A landscape with many valleys, sampled at points; each row gives a point and its height.
A ball rolls from a point to the lowest of its 4 nearest points, and stops where none of them is lower. Distance is the straight distance between rows; heights are no part of it.
Q_256: [137 179 154 185 127 108 126 138 166 118 139 120  83 138  93 139 154 143
 141 145 139 119 139  85 106 141 132  98  92 125 122 107 168 163 147 104
  76 137 117 147 121 127 111 141 116 102  90 134 111 142 115 155 166 125
 172 136]  height 285
Q_95: [131 133 159 170 131 104 135 126 141 106 119 122 107 110 131 130 157 149
 136 124 138 128 124 121 131 142 116 124 128 117 119 145 147 126 146 133
 119 102 121 157 113 129 116 146 116 112 114 104 154 114 129 142 168  73
 174 111]  height 301
Q_614: [111 100 162 131 112 134 141 128 128 136 121 155 100 126 125 133 125 101
 132 129 127  93 107 149 156  92 137 168  99 132 120 148 117 112  99 136
 111 131 126  91 134 104 135 126 137 174 142 138 152 129 126 105 111 153
 101 103]  height 342
Q_310: [134 143 119  79 112  93 169 100 139 150 154 167 122  96 140  98 115 142
 188 109 126 128  49 156 168 101 101 141 107 124 112 141  76  61  96 110
 131 150  83 143 116 124 131 115 156 142 108 151 161 103 130 119  98 137
 110 143]  height 443
Q_700: [148 110 110 119  95 134 162 112  97 143 159 152 115  86 156 111 109 151
 145 115 106 135  65 136 176 100  97 159 114 115 139 141 116  82  82 111
 118 128 120 145 127 153 100 104 126 144 141 113 152 117 133 113  98 123
 107 116]  height 366
Q_975: [117 141 130 146 135 110 152  87 122 118 133  86  85 144 118 170 204 132
 130 121 151 125 151 126 129 188 119 126 132 131 115 105 156 113 152  95
 123 138 100 142 127 152 130 127 160 112 120 118 123 137 109 149 147 103
 152 156]  height 325
Q_865: [108 105 118 130 123 126 157  78 116 114 127 114 103 144 114 152 169 152
 144 123 129 116 147 131 128 185  86 130 150 113 131 142 153 106 154 137
 143 102 114 162 121 146 110 132 133 112 126  92 158 151 122 108 131  56
 164  85]  height 454
Q_667: [147 141 171 119 125 125 136 114 150 125 122 135 127 105 145 107 138  79
 152 117 150 136  58 109 147  63 185 148  87 131 128 139 144 106 127 110
  86 149 153 115 129 112 132 131 137 132 134 137 159 162 105 124 127 162
 116  89]  height 412
Q_341: [136 103 156 158 132 113 117 139 134 117 134 150 133 106 143 134 114 147
 150 102 115 114  82 134 154 116 128 157 122 125 157 165 130  83 123 109
 107 136 144 153 119 139 167 144 116 107 136 115 144 126 148 139 138  78
 137 112]  height 204
Q_723: [108 146 114  71 142 138 115 150 131 188  93 152 182  80 170  84 132  46
 140  97 102 171 121 109 186 129 161 135 136 139 107 145  71 130 112 169
 134 163 115 119 128 112 150 151 152 117 108 152 136 105 111  84  96 100
 108 126]  height 29
Q_203: [121 138 131  83 142 140 112 154 128 153 149 138 165  90 133 100 129  60
 131 125 126 125  89 118 140 120 181 148  99 136 100 152  85 135 129 144
 105 174 146 101 147 118 181 141 148 112 156 124 162 126 116  82 132 123
 137 124]  height 369
Q_465: [ 74 141 123 113 135 107 112 100 129 129 128 113 223  62 134 152 128 154
 174 136 142 145 185 112 158 161 102  74 127 124 167 100 100 145 168 111
 125 121 142 137 143 121  95 117 107  94 131  85 121 143 150  89  82 105
  88 145]  height 250
Q_259: [137  88 110  93  89 106 186  88  95 153 110 167 102 100 138 126 107 155
 150 136 115  89  75 167 145 110  83 150 104 129 106 168  85  94  78 115
 122 141  96 113 137 130 113 111 129 171 135 139 165 105 149  85  78 166
 112 116]  height 423
Q_861: [126 205 123 142 158 146 119 134 158 111 137  74 101 155 125 105 121 118
  69 174 127 113 173 101  89 122 139 116 115 166  99  76 169 188 111 118
 114 156 150 130 123 122 134 144  84 123 107 145  92 130 140 173 186 132
 150 152]  height 288
Q_500: [125 156 103 164 152 149 144 145 163 106 131  85  95 122 117 149 149 118
  69 155 153  99 162 140 118 134 110  89 159 172 109  99 149 156 141 134
 143 131 104 104 125 134 161 160 151 143 149 122 122 132 144 162 172  81
 146 154]  height 160
Q_505: [115 133 122 117 112 106 106 119 116 150 169 174 224  71 119 106 112 158
 199 154 123 140 144 170 174 118  73  71 159 113 184 134  93 144 150  96
 123 168 119 106 113 149 133 115  99  82 148 112  77 122 132 123 101 106
 132 108]  height 88
Q_443: [128 135 103 110 147 125 158  82 125 114 106 105  86 137 106 161 203 131
 146 136 148 124 183 110 156 184  80 123 147 122 137 134 113  90 174 130
 165  95 114 161 117 152 107 133 138 122 106 130 138 144 122 141 140 130
 192 148]  height 616
Q_596: [125 145 125  73 176 129  85 159 139 142 134 144 125 103 179  96 107  86
 103 118 119 124 125 140 110 135 181 140  91 132 108 142 104 144 133 118
 143 173 117 103 121 121 159 165 142 118 155 141 130 122 144 122 143  99
 131 120]  height 391
Q_587: [131 101 142 186  96 122 135 141 124 106 127 130  78 198 110 169 122 161
 117 155 143 104 102 152 120 121 102 148 158 115 114 115 154 107 126 128
 141 104 107 166 153 118 117  69 144 142 116 138 127 107 117 123 101 183
 133 103]  height 606
Q_880: [132 104  75  79 136 167 143 156 103 134  91 182 112 120 135 185 149 102
 153 112 130 124 135 139  89 163 101 153 170 105 114 174  68  83 125 148
 189  99 144 134 100 131 148 143 117 159 129 111 141 141 148 150 112 161
 112 143]  height 592
Q_279: [153 107 159 124 112 120 109  95 127 123 137 121  75 189  91 147  80 124
  86 123 160 133  90 126 143  78 203 167 127 150 114 112 182 117  80 138
 150  80 123  89 163 107 139 122 128 143 143 149 137 139 131  87 141 151
  90 116]  height 493
Q_121: [111 159  88 113 144 171 121 140 136 119 130 119 115 130 143 162 141 136
  83 146 142 108 165 137 118 125 150 110 136 171 115 125 130 158 121 130
 127 132 106 107 119 134 156 165 153 122 124 146 126 116 162 142 169  89
 127 157]  height 76
Q_526: [173 141 101 179 140 133 148 122 140 133 130  73  82 173  93  99 145  78
  61 136 178 105 154 152  77 105 123 152 126 165 105  74 167 187 103 119
 129 143 123 143 133 151 125 143  93 153 156  96 116 134 139 137 182 134
 146 174]  height 252
Q_616: [154 113 173 130 140 100 100 155 155 102 157 129 126  89 118 103 129 146
 108 150 115 164 115 123 116  88 202 126  66 103 140 161 161 117 150 116
  84 130 189 116 154  98 128 125 149 130 117 127  96 136 100 117 134 140
 138 101]  height 133
Q_611: [162 129 156 126 134 102 105 123 117 119 124 110 110 160  91 117 120  82
 114 133 146 131  64 108 130 101 205 130  96 115 134 138 186  89 113 126
 122 161 201 126 143  92 172 129 124 162 125 160 155 142 115 129 165 167
 119 118]  height 370
Q_678: [105 103 167 164  86 145 138 127 100 128 121 141  81 184 104 134 119  90
  92 174 144  66  99 113 128  81 159 150 186 137  90 131 172 134  79 121
 152  99 133  70 164  61 123 134 100 145 108 156 117 102 159 111 119 182
 133 104]  height 564
Q_135: [146 106 140 142 106  82 101  98 116 141 142 140 152 100 116 128 140 141
 185 150 151 105 117 159 128 118  81 108 141 109 135 141 170 130 170 106
 118 134 149 140 127 152 104 131  80  94 119  84 109 121 154 138 107  96
 172  89]  height 167
Q_334: [138  99 138  86 114 146 130 144 102 128 114 150 105 148 156 119 120  73
 105  94 110  92 127 110 133 131 177 160 120 144 116 121 103 134 103 146
 124 129 132 101 100 107 148 144 144 177 163 131 140 120 120  92 137 107
 114 115]  height 320
Q_818: [133  93 100 130 135 172 152 177 101 127 101 123  85 206 127 121 118 115
  59 146 147 115 148 139  89 166 129 186 126 148  99 122 127 137 121 144
 201 114  89 117 116 119 137 133 111 169 134 161 129 150 120 143 127 133
 106 128]  height 302
Q_423: [ 95 159 123 117 158 114 128 148 147 102 100  78 172  96 143 171 166 167
 134 122 112 164 187  83 119 160 116  57 116 136 170  94 125 142 143 151
 100 167 107 121 144 119  80 112 158 134 144 112 123 131  97 134 102 121
 117 162]  height 131
Q_570: [136 103 146 188  70 115 149 104 107 136  74 131  85 185 130 119 129 131
 132 186 103  64  93 128 120 116 121 146 173  87  60 150 154 118  95  97
 168 127  99 115 156  64 110 134 106 138  97 159 148 124 161 134  86 183
 115 104]  height 724
Q_153: [128 132 144 107 148 112 127 157 132 186 150 134 172  76 169  63 130 103
 157 122 123 180  82  93 134 110 196 115  69 117 115 142 119 129 126 111
  98 179 173 105 120 113 129 100 125  93 136 155 141 116  93 126 104 176
 135 111]  height 287
Q_656: [130 112  80  69 131 127 118 107 131 111 156 190 211  86 144  97 138 128
 173 103 153 124 102 189 152  99  58 120 118 129 188 161  94 106 146 119
 150 154  91 156  90 142 154 104 128 101 106 121 105 103 125 121  89 102
 135 147]  height 324
Q_736: [160 124 124 162 165  91 172 106 133 124 112  74  57 151  85 122 192 114
 111 135 149 107 163 121  99 191 102 138 169 132 106  74 127 139 156 111
 154 136 110 135 116 150 131 131 141 102 122 138 107 124 154 142 168 136
 174 176]  height 123
Q_823: [118 211 141  96 148 128 119 133 157 111 125 102 110 141 143 157 129 156
  96 141 114 139 198  89  95 177 163  96  93 132  94  92 146 180 115 123
  85 171 141 115 126 115 100 181 128 111 126 157  97 118 138 138 165 125
 137 142]  height 297
Q_732: [119  89  68 121 143 170 138 151 119 127 101 140  77 129 125 134 148 136
 128 113 114 117 125 135 119 160  90 129 158 151 123 158 113 123 127 147
 150 105 115 120 104 142 147 138 142 188 123 107 129 144 131 130 130 110
 133 133]  height 399
Q_679: [105 123 142 120 136 135 143 127 130 150 167 164 234  85 140  73 103 166
 176 150 114 183 130 132 193 122 136 119 131 148 145 124 103 168 133 104
 115 141 128 118 134 141  92 108 108  87 146  96 100 105 106 142 105 146
  89 121]  height 92
Q_891: [126  87 130 131 108 116 160 122 111 122 131 158  98 143 118 139 101 143
 146 106 100 109  71 165 130 133 102 160 137 112 129 163 107  70  99 129
 117 136 134 148 109 117 130 121 129 138 137 122 133 128 141 143 118 124
 126 139]  height 430
Q_72: [141 115 181 120 129 103 109 124 134 131 139 112 102  84 168 103 117 113
 125 122 140 116  87 108 124  82 146 156 100 103 141 135 151  85  82 115
  82 125 127 126 146 114 142 137 121 162 156 136 156 141 133 117 110 134
 129 100]  height 272
Q_101: [112 155 124 107 143  93 115  77 122 113 104 111 196 116 120 162 155 134
 154 115 101 120 172 145 161 183  78 109 172  69 159 136 113 104 193 110
 151 125 152 142 128 149 100 135 129  82 105  99 118 133 145 109  96 100
 126 119]  height 437
Q_40: [137 162 129 166 148 128 167 103 132 109 119  71  73 154  94 143 154 102
 105 138 138 125 168 137  90 155 105 116 140 155 108  94 171 156 136 132
 120 131 104 144 103 120 138 140 124 132 113 124 125 125 129 148 193  99
 151 162]  height 212
Q_984: [120 153 129  94 151 131 109 154 155 146  86  82 198  90 140 164 155 149
 132 116  91 184 167  80 118 147 120  96 115 106 155 105 100 152 160 181
 128 123 124 109 140 122 128 128 155 134 136 112 101 143 111 131  91 124
 112 156]  height 271
Q_896: [131 158 117  95 140 180  99 143 146 117 162  87 108 165 151  99  71 112
  54 122 139 125 152 128  93 121 163 151 115 190 138  90 156 167 125  89
 144 152 143 141 126 116 129 178 108 138 128 142 142 123 145 152 204 112
 140 166]  height 307
Q_605: [119 163  81  79 156 155  85 165 123 137  97  92 175  97 171 128 125 124
 115 124  96 189 157 102  97 137 153  95 106 120 124  99  79 187 133 149
 132 120 137 100 126 132 134 143 132 138 155 155 119 109 112 130 134 133
  90 142]  height 371
Q_117: [ 96 143 130  71 117 108  96  71  82 119 122 109 216 122 107 154 123 121
 186 133 140 125 195 118 163 157  69  64 167 109 173 105  88 130 192 117
 151 142 134 115 129 146 116 128 103  85 136 112 127 115 101  99  82 110
 121 145]  height 387
Q_489: [130 145 132 116 142 123  69 153 143 134 164 109 110 158 127 105  90 105
  97 127 131 124 117 108 105  97 193 122  85 139 117 107 155 150 125 133
 110 126 176 112 131 105 128 149 121 114 133 156 121 151 136 105 158 133
 143 133]  height 254
Q_17: [111 156 102  93 140 121 114 127 124 129  73  89 173 110 138 174 157 139
 147  98 119 167 170  71 112 180  96  71 148  78 165  96 112 123 162 133
 134 150 111 159 141 150  78 150 147 111 136 129 105 132 130 119  65 125
  98 167]  height 308
Q_83: [146 112 134 181 117  89 155  87  96 138 115  87  65 204  94 149 173 146
 128 147 157 127 148 133  88 156 108 167 156 141 111  88 154 145 135 118
 163 103  93 174 111 151 118  96 133 122 127 129 136 119 144 153 136 151
 152 124]  height 413
Q_502: [129 101 141 191 104 113 135 136 128 110 131 145  88 132 137 147 123 149
 135 102 152 106  92 148 114 122 115 143 128  85 130 131 175  92 110 133
 119  96 135 127 108 166 131 116 131 132 165 108 146 138 140 123 146 118
 148  99]  height 108
Q_111: [140  93 126 162  86 151 148 150 101 144 119 149  96 208 110 132  98 125
  98 156 147  98 129 119 109 110 139 192 177 152  84 122 150 148  98 149
 153 107 106 124 141 113 119 113 100 154 129 160 124 129 150 100 132 181
  96 123]  height 360
Q_729: [134 107  97  76 165 181 103 138 114 161 134 120 147 145 183 128  97  93
  80 109 107 110 140 139 135 141 180 137 116 149  97 123 120 131 122 106
 162 136 146 105 144 130 143 159 170 129 138 145 148 143 119 123 140  84
 105 162]  height 523
Q_556: [108 171 139 135 146 142 140 132 132 137 128 145 182  69 140 121 108 170
 160 121  97 165 123 109 123 141 158 104 106 100 156 108  96 141 156 139
 105 119 163 145 107 111  97 108 126  99 112  84 127 112 115 133 108  94
 104 115]  height 184
Q_550: [108 126 149  89 136 102 145 132 137 131 140 170 156  59 156  84 106 106
 148 127 135 167  74 125 159 118 119 138 124 140 138 164 118 127 107 132
 113 158 134 115 156 107 158  99 148  90  97 114 134 120 101 122  93 144
 135  84]  height 177
Q_513: [132 126 108 165 152 176 151 167 138 119 150 105  93 200 117 125 100 121
  53 141 138  83 137 150  68 137 150 153 144 187 103  89 127 176 113  96
 149 117 103 117 151 135 105 115  97 134 134 143 131 148 110 153 178 142
 109 153]  height 214
Q_939: [121 150 124 110 161 154  59 179 133 128 112 139 160 101 151 122  92 113
 100 134 100 134 154 101 122 144 186 120 106 129 100 141 110 160 117 123
 118 130 158 123 126 112 143 167 150 109 140 155 136 127 145 144 136 110
 141 134]  height 310
Q_389: [123 143 135 103 119 103 141  77 122 123 149 117 164 101 137 161 154 115
 171 140 145  90 150 162 189 142  91 109 175  88 161 142 117 102 187 121
 135 133 132 125  98 146 122 127 103  70 116  95 132 112 121  93 138  83
 141 103]  height 393
Q_826: [122 146 120 128 149 139 122 139 137 112  86 119 115 113 132 144 148 136
 131 107 128 116 162 135 118 165 125  88 149 111 118 145 149 114 152 141
 137 104 117 139  95 156 133 152 168 151 116 103 136 141 124 143 148  68
 134 123]  height 306
Q_613: [102  86 137 135  80 137 174 122 116 150 121 147  57 163 134 130 105 135
 138 113 128  73 104 141 130 124  98 153 131 140  95 145 135 101  87 141
 129 136 108  99 139 104 137 117 130 173 152 138 132 134 157 117  90 153
  82  93]  height 525
Q_303: [141 147 128 125 146 165 130 126  85 143 149 126 111 202 149 103  83 103
  93 109 169  88 114 119 115 101 219 149 110 191 148  86 164 159  70 101
 142 116 115 134 131 111 126 120 143 159 157 171 164 122 126 111 150 137
 102 129]  height 359
Q_912: [143 116 136 136 110 120 168 120 109 116 102 111  95 184  94 148 149 140
 116 133 144 104 134 142 126 163  74 136 163 100 101 127 124 121 145 143
 184 110 100 128 109 138 117 120 147 123 126 124 146 168 126 149 146 139
 169 126]  height 478
Q_28: [120 157 120 134 153 135 132 152 139 154 152 174 191  70 174  95 127 157
 146 140 106 179 135 114 149 122 155 133 123 105 144 126  95 143 139 139
 110 136 158 120 125 128 110  96 154  89 121 103 108 102  92 129 117 135
 102 123]  height 151
Q_212: [158 123 164 161 137  84  94 134 142  81 162 114 113 132  98  94  98 145
 101 147 128 146  93 100 111 107 176 102  89 111 155 134 178  91 120 129
  81 103 159 149 136 123 129 154 109 123 129 160 131 147 115 143 143 144
 156 101]  height 186
Q_892: [122 131 129  77 125 114 103 104  81 109 135 107 227 118 129 145 158  95
 204  91 115 121 166  86 162 173  77  97 152  75 171 131  83 110 182 112
 124 134 116 129 134 167 114 140  92  99 135 104 108 126  98 119  80 131
  67 148]  height 556
Q_394: [175 141 135 157 125 139  84 154 136 116 144  54  88 218  80 100  96 106
  47 150 144 123 106 111  82  84 180 165 124 159 127  84 181 153  95  86
 107 138 135 149 174 132 133 130  78 172 128 164 128 147 125 125 180 155
 126 156]  height 239
Q_645: [110 115 116 143 137 121 168 134 101 140 109  80  86 204  87 115 160 110
  77 167 150  66 145 146  79 146 111 124 170 155 104 124 151 162 160 150
 203 141  97 112 144 145 152 111 114 138 118 142 120 160 158 159 143 143
 138 156]  height 293
Q_641: [117 163 101  87 158  97 165 118 142 116 125 130  76 157 111 155 171 120
 158 124 131 112 193 145 128 168  90 113 178 121 104 152 103 107 169 133
 178  92 105 119  96 134 114 125 152 132 128 134 124 133 135 133 109 148
 149 140]  height 807
Q_853: [115 158 144 175 145 127 128 110 141  86 133 128 115 105 117 137 132 124
 131 132 133 137 159  92 117 135 156 104  91 102 113 130 158 129 139 133
  92 101 132 151 120 133 133 150 124 121 135 135 120 122 149 162 177 102
 155 138]  height 286
Q_697: [154 114 156 131 128 151 140 122 142 112 129 109 101 120 129 149 116  91
 113 101 121 121  93 125 130  99 159 169 104 136 104 131 151 127 114 106
 104 119 124  94 120 131 138 170 141 162 166 147 161 144 127 101 126 117
 140  79]  height 40
Q_419: [112 123 102  85 127 155 106 112 114 133 169 193 194  86 163  93 116 127
 167 121 108 156 110 154 161 141  83 115 128 122 189 166  80 126 138 122
 137 168 117 141 146 144 150 134 141 121 107 119 112 103 120 108  75 112
 104 130]  height 315
Q_793: [156 104 141 127 148 167 125 128  95 149 151  90  93 203 131  96 104 142
  70 140 125  88 109 133 111  93 176 157 123 163 131  88 184 167  83 108
 147 105 127 117 162 113 112 114 123 146 151 177 152 131 101 139 170 174
  87 139]  height 129
Q_198: [157  77 145 199  88 108 139 143 126 106 142  94  66 198  82 148  86 157
  86 122 193  94 100 138  92  98 127 151 157 127 144 117 172 145  97 143
 119  96 128 130 128 122 122  91 110 145 155 136 111 134 118 139 169 157
 138 114]  height 353
Q_15: [134 166 137 161 151 114 108 143 147 109 151 102  93 138 145 128 148 154
  94 146 148 126 163 133 101 125 179  93  79 139 116 102 167 168 135 125
  83 128 152 134 106 116 130 140 116 117 109 143  97 137 113 152 185 127
 167 169]  height 278
Q_809: [154 115 128 161 129 140 112 173 133 112 125  92  94 166 115 128  98 123
  65 146 133  92 105 116  74  88 160 156 115 159 127 113 157 134  81 117
 106 132 134 135 124 138 137 163 102 144 113 180 132 127 126 154 204 125
 145 140]  height 255
Q_35: [121 138 112 108 112 154 135  89 143 140 112 161 157  96 132 137 156 133
 169 106  98 137 152 115 160 141 109  89 150 112 164 147  73  98 147 140
 125 107 144 162 113 116 155 133 164 124 111 111 129 112 129 139  92  95
 110 141]  height 517
Q_458: [129 107 160 173  97  91 126  66 124 125 152  98 119 152 101 135 125 163
 148 133 160 108 114 172 120 121 102 107 161 113 122 149 180 102 147 113
 119 112 118 170 132 162 118 104  78 111 140  99 137 125  98 103 132 101
 159 119]  height 362
Q_13: [106 117 163  78 149 100 162 126 110 142 166 206 208  85 155  55 119 127
 189 122 133 200  70 108 165 113 130 130 120 153 155 142  76 133 123 138
 125 140 121 132 153 124 105 124 158  99 119 138  99 127  94 118  78 138
 108  93]  height 174
Q_230: [110  93 115 195  93 110 136 158  80 148  85 138  86 210 102 124 129 151
 112 154 131  83 119 140 125 112 121 202 193 117  70 122 138 134 123 118
 187 142  98 116 141  86 121 133 106 121  68 167 123 114 166 158 105 184
 125 107]  height 483
Q_412: [169  95 158 166  93 112 106 119 129 123 133 108  79 185  75 130  97 118
  65 146 172 117  94 100 116  64 171 179 128 143 120 116 193 118  62 121
 116 114 120 112 163 110 128 110 126 175 117 142 137 126 115 103 170 195
 111 109]  height 52
Q_386: [122 119 178 136 143  87 121 133 138 111 180 167 154  87 112  94 117 127
 138 106 117 148 102 123 125  87 152 114 100 107 147 152 129 101 140 115
 101 135 152 136 158 136 126 141 127  75 116 107 149 140 120 171 118 132
 112 101]  height 85
Q_772: [108  90 130 125  71 151 130 141 108 136  76 137  80 182 123 115 113 151
 110 119 120 101 137 143 123 152 100 152 156 127  87 158 116 106  92 141
 204 125 117 101 113 139 124 133 125 159 138 146 118 129 149 119  91 163
 136 130]  height 70
Q_84: [131 107 116 180 135 136 153 113 154 126 113 108  89 169 108 155 165 120
 112 118 156 123 143 151 113 154 125 112 148 127 107 150 148 112 154 146
 145 108 116 135 127 159 134 115 139 154 148 111 130 145 139 152 167 128
 181 123]  height 436
Q_640: [139 121 147 118 112 122 154 111 121 119 128 138 116  88 164 120  99 112
 160 104 139 104  72 135 178  83 137 151  87 154 121 117 108 106 101 148
  75 150 114 117 141 130 140 113 159 151 145 108 161 113 170 125  93 155
 116  95]  height 488
Q_707: [114 148 151 158 129 101 110 149 138 111 144 128 152 115 119 141 132 190
 150 155 114 180 159 122 114 161 172  99  77 137 113 124 168 153 141 131
  98 119 153 137 102 129  98 122 111 104 108 110 108 125 135 151 158 131
 156 126]  height 270
Q_183: [108 180 110 104 124 121  91 170 152 142 115 122 187  67 137 125 130 141
 117 136 112 213 157  92 132 128 161 115  81 140 142  94  93 154 121 147
  72 128 192 105  82 151  96 103 136 125 135 101 120 111 115 118 118 146
 119 147]  height 233
Q_485: [106 168 134  92 131 128 109  83 126 138 140 167 252 106 117 113 143 114
 216 168 141 128 164 177 166 129  77  75 163 120 192 163  99 147 187  96
 127 152 123 117 130 159 132  88 111  66 116 121  75 109 169 116  96 114
 122 101]  height 208
Q_649: [103 104  92  85 147 110 128 113 128 160 144 195 178  55 146  93 105 123
 199 112 122 128  61 150 192  90  97 147 101 125 163 179  87 123 133 126
 115 141  88 153 153 139 121 135 144 103 108 149 111 123 126 114  83 103
 106 107]  height 251
Q_460: [121 120 129 136 132 123 109 163 153 134 159 161 199  68 108  98 113 194
 170 145 106 218 120 122 151 135 141 109  85 152 114 105 120 130 147 102
 102 145 188 119 126 160 100 110 116  96 157  84 129 132  89 132 104 138
 119 154]  height 125
Q_917: [104 161 107 104 155 194 127 133 139 128 118 113 184 100 154 146 145  91
 171  94  87 127 163 123 164 121  85  87 183 123 145 158  50 132 164 170
 139  92 133 119 128 116 128 160 142 110 107 106  85 101 123 136  92 120
 111 175]  height 650
Q_281: [151 116 149 191 100 104 146 126 137 126 142  94  50 175 111 157 143 146
  87 121 137 117 136 128 106 113 116 157 144 131 143  91 192 141 137 125
 116 120  86 179 123 146 137  84 114 146 113 121 143 129 136 142 172 137
 145 127]  height 429
Q_123: [134 110 128 161 116 158 184 149 107 151  89 104  70 178 116 145 153 139
  92 137 138 105 150 151 100 163  91 161 178 130 125  86 155 137 134 170
 184 107 103 147 108 138 139  91 111 157 143 111 122 144 130 167 143 142
 123 111]  height 154
Q_308: [124 144 125 123 124 150 133  89 135 137  92 122 143 117 143 171 186 119
 135 121 112 132 171 135 147 160  97 105 142 109 129 140 108 109 142 130
 144 126  99 163 104 110 128 151 159 116 101 115 110 130 152 128 137  96
 141 130]  height 427
Q_672: [ 89 169 121 112 147 147 113 127 159 122 122 108 176  73 152 140 136 174
 151 114  91 178 164  92 120 151 129  88 122 114 170 133  97 165 156 141
 142 111 130 116 148 119 100  98 149  99 143  90 116 125 129 136 101 108
  80 118]  height 203
Q_478: [104 137 136 131 116 101 124 131 133 129 176 148 175  85 141 118 105 170
 186 156 136 148 101 129 139 100 121 109 142 122 151 151 137 128 138 100
 111 141 168 123 154 172 123 147  93  96 125  87  91 136 123 133 127 119
 120 114]  height 36
Q_610: [129  89  87  59 134 159 159 117 143 126 121 213 173  99 160  92 112 108
 169 111 107 134 122 176 177 120  64 118 131 136 177 171  55 108 105 155
 159 163  95 147 141 120 132 132 161 146  96 145 146 109 126 110  67  98
 102 143]  height 311
Q_148: [116  94 138 186  85 134 167 119  93  85 100 130  86 209  90 146 130 154
 131 156 117 103  96 143 106 120  81 179 172 103  81 147 132 105 121 129
 171  98 110 163 112 111 144  96 111 144  94 158 120 124 152 162 105 160
 154 133]  height 701
Q_990: [144  98 162 112  93 138 130 143 112 147 142 130  87 155 130 130  85 113
 100 112 166 117 107 148 131 101 163 175 107 155 106 115 158 113  70 133
 128  93 133  82 102 116 118 136 117 157 141 158 165 136 127  97 132 150
 122 113]  height 329
Q_91: [132 159 117 109 126 109  73 153 140 143 107 137 151 100 130 108 122 165
 117 144  92 186 161 110 106 157 181 109  53 125 129 105 109 148 147 114
 114 110 202  95 125 111  94 106 138 108 131 130 127 143 119 129 144 157
 127 141]  height 258
Q_522: [124  87 118 102 115 118 147 100 113 115  94 158 105 125 131 161 176 139
 133 119 119 119 123 166 111 173  69 126 147  84 134 176 101  81 108 137
 171  84 113 150 113 125 128 109 111 152 146 110 149 174 124 124 110 118
 123 111]  height 760
Q_125: [143  89 119 186 109 140 128 159 127 111 114 113  71 193 101 159 108 116
  77 115 141  85 119 148 105 123 130 173 134 170  97  97 156 135  95 148
 157 124 104 131 129 139 119 103 125 154 150 159 128 122 111 135 158 151
 130 131]  height 269
Q_842: [165 106 165 155  98 132 143 129 100 109 148 121  84 150 108 155 100 142
 129 107 133 110  90 147 128 111 136 170 135 121 128 146 154  79  89 110
  88 103 109 125 165 127 116  82 130 148 150 132 137 127 128 122 108 134
 115 122]  height 411
Q_280: [187 128 118 175 128 107  85 135 165 103 159  84 108 166  49 123 121 120
  54 186 145 140  94 124  98  83 191 117  85 139 162  94 193 137 127 119
 102 125 156 158 152 106 160 140 102 161  84 141  98 134 113 158 181 150
 163 149]  height 303
Q_362: [130 113 141 178 110  86 154  75 115 100 141  98  66 175  81 144 135 146
 146 129 142 130 131 119 122 129 110 155 156 113 145 139 161 136 123 114
 131 110 123 164 119 169 126  85  80 122 132  98 152 147 113 130 145 112
 165 138]  height 516
Q_623: [ 90 132 115 112 143 131 136 113 151 139 141 159 193  62 150 109 106 142
 144  89 103 155 124 116 145 117 105 114 111  97 136 122  83 142 127 151
 106 133 122 120 153 114 159 131 147 112 111  99 102  98 113 113 118 146
 123 112]  height 243
Q_525: [109 133  87 125 147 170  96 164 140 150 117 132 114 108 144 152 133 126
 115 122 119 127 139 121 109 130 119 102 123 135 110 139 138 142 116 128
 133 113 131 123 115 123 164 154 157 126 129 127 124 118 151 122 146  95
 152 126]  height 192
Q_838: [128 189 105 140 126 101 118 129 139 131 100  97 180  88 136 146 124 138
 115 142 110 199 211  81 112 164 152  56  82 119 130  69 128 171 144 143
  71 124 161 110 107 161  77 112 129 129 157  94 123 136 112 136  95 130
 137 170]  height 195
Q_90: [138  95 120 105 111 139 161 125 140 131 125 170  99 112 143 130 120 143
 159 104 100 118 114 156 137 110  77 153 139 111 122 133 101 114 114 157
 130 153 140 122 114 146 122 127 132 167 139 131 159 140 139 105 113 116
 107 110]  height 120
Q_887: [109 143 153 116 127 118 119 166 142 191 154 193 183 103 167  96 110  82
 172 133 159 197  64 109 159 121 155 125  82 143 109 152  94 129 153 137
 109 157 148  91 133  94 128  95 118 157 139 146 135 140  98  97 106 178
 121 102]  height 415
Q_359: [116 154  98 107 137 170  90 127 153 127  90 136 156  77 126 155 158 130
 128  91  98 158 175 126 122 152  99  94 160 136 114 147 103 140 149 157
 117 116 134 105 116 101 164 153 170 133 119 129 115  77 129 130 121  89
 125 130]  height 364
Q_206: [131 133  98  90 124 109 133 103 114 124 147 172 164  60 151 117 141 128
 158  94 128 123 127 173 144 112  56 116 150 108 160 163  84  93 136 141
 158 153 120 174 119 140 128 133 108  99  90 118 139 119 161 112  85  85
 108 143]  height 410
Q_575: [135 108  85  95 137 168 102 140 144 150 122 169 157  80 144 147 140 109
 131 102  89 128 172 137 173 132  92 100 140 121 152 145  62 109 151 191
 122 124 117 144 116 119 146 154 136 112 118 110 119 121 125 107 106  97
 110 156]  height 521
Q_597: [119 116  93  89 165 186  75 156 132 145 111 146 167  87 180 125 129  92
 116 104  83 128 140 106 133 142 133 112 131 136 124 146  86 151 160 144
 122 121 137 110 124 106 153 157 165 121 126 125 108 109 126 136 123 107
 125 142]  height 402
Q_846: [189 123 171 166 116  98 120 151 145  95 131 108  99 138 123 109  86 121
 124 136 104 132 105 106 104  73 150 140  91 118 129 126 160  96  97 106
  84 131 142 112 147 128 153 151 135 142 145 151 156 153 125 121 167 159
 137 117]  height 290

Where does a ball stop that starts at each point below?
Q_611 -> Q_478
Q_489 -> Q_478
Q_280 -> Q_478

Call two points neighbours if one is among the 4 nearest of the other. Go from one point of each pair to the other, from neighbour to neighbour, staying as low as possible. Name the highest point that can't be avoided.
Q_772, Q_423 -> Q_818
Q_793, Q_90 -> Q_614
Q_736, Q_793 -> Q_526
Q_697, Q_736 -> Q_846
Q_478, Q_502 -> Q_341
Q_121, Q_736 -> Q_40
Q_478, Q_423 -> Q_672
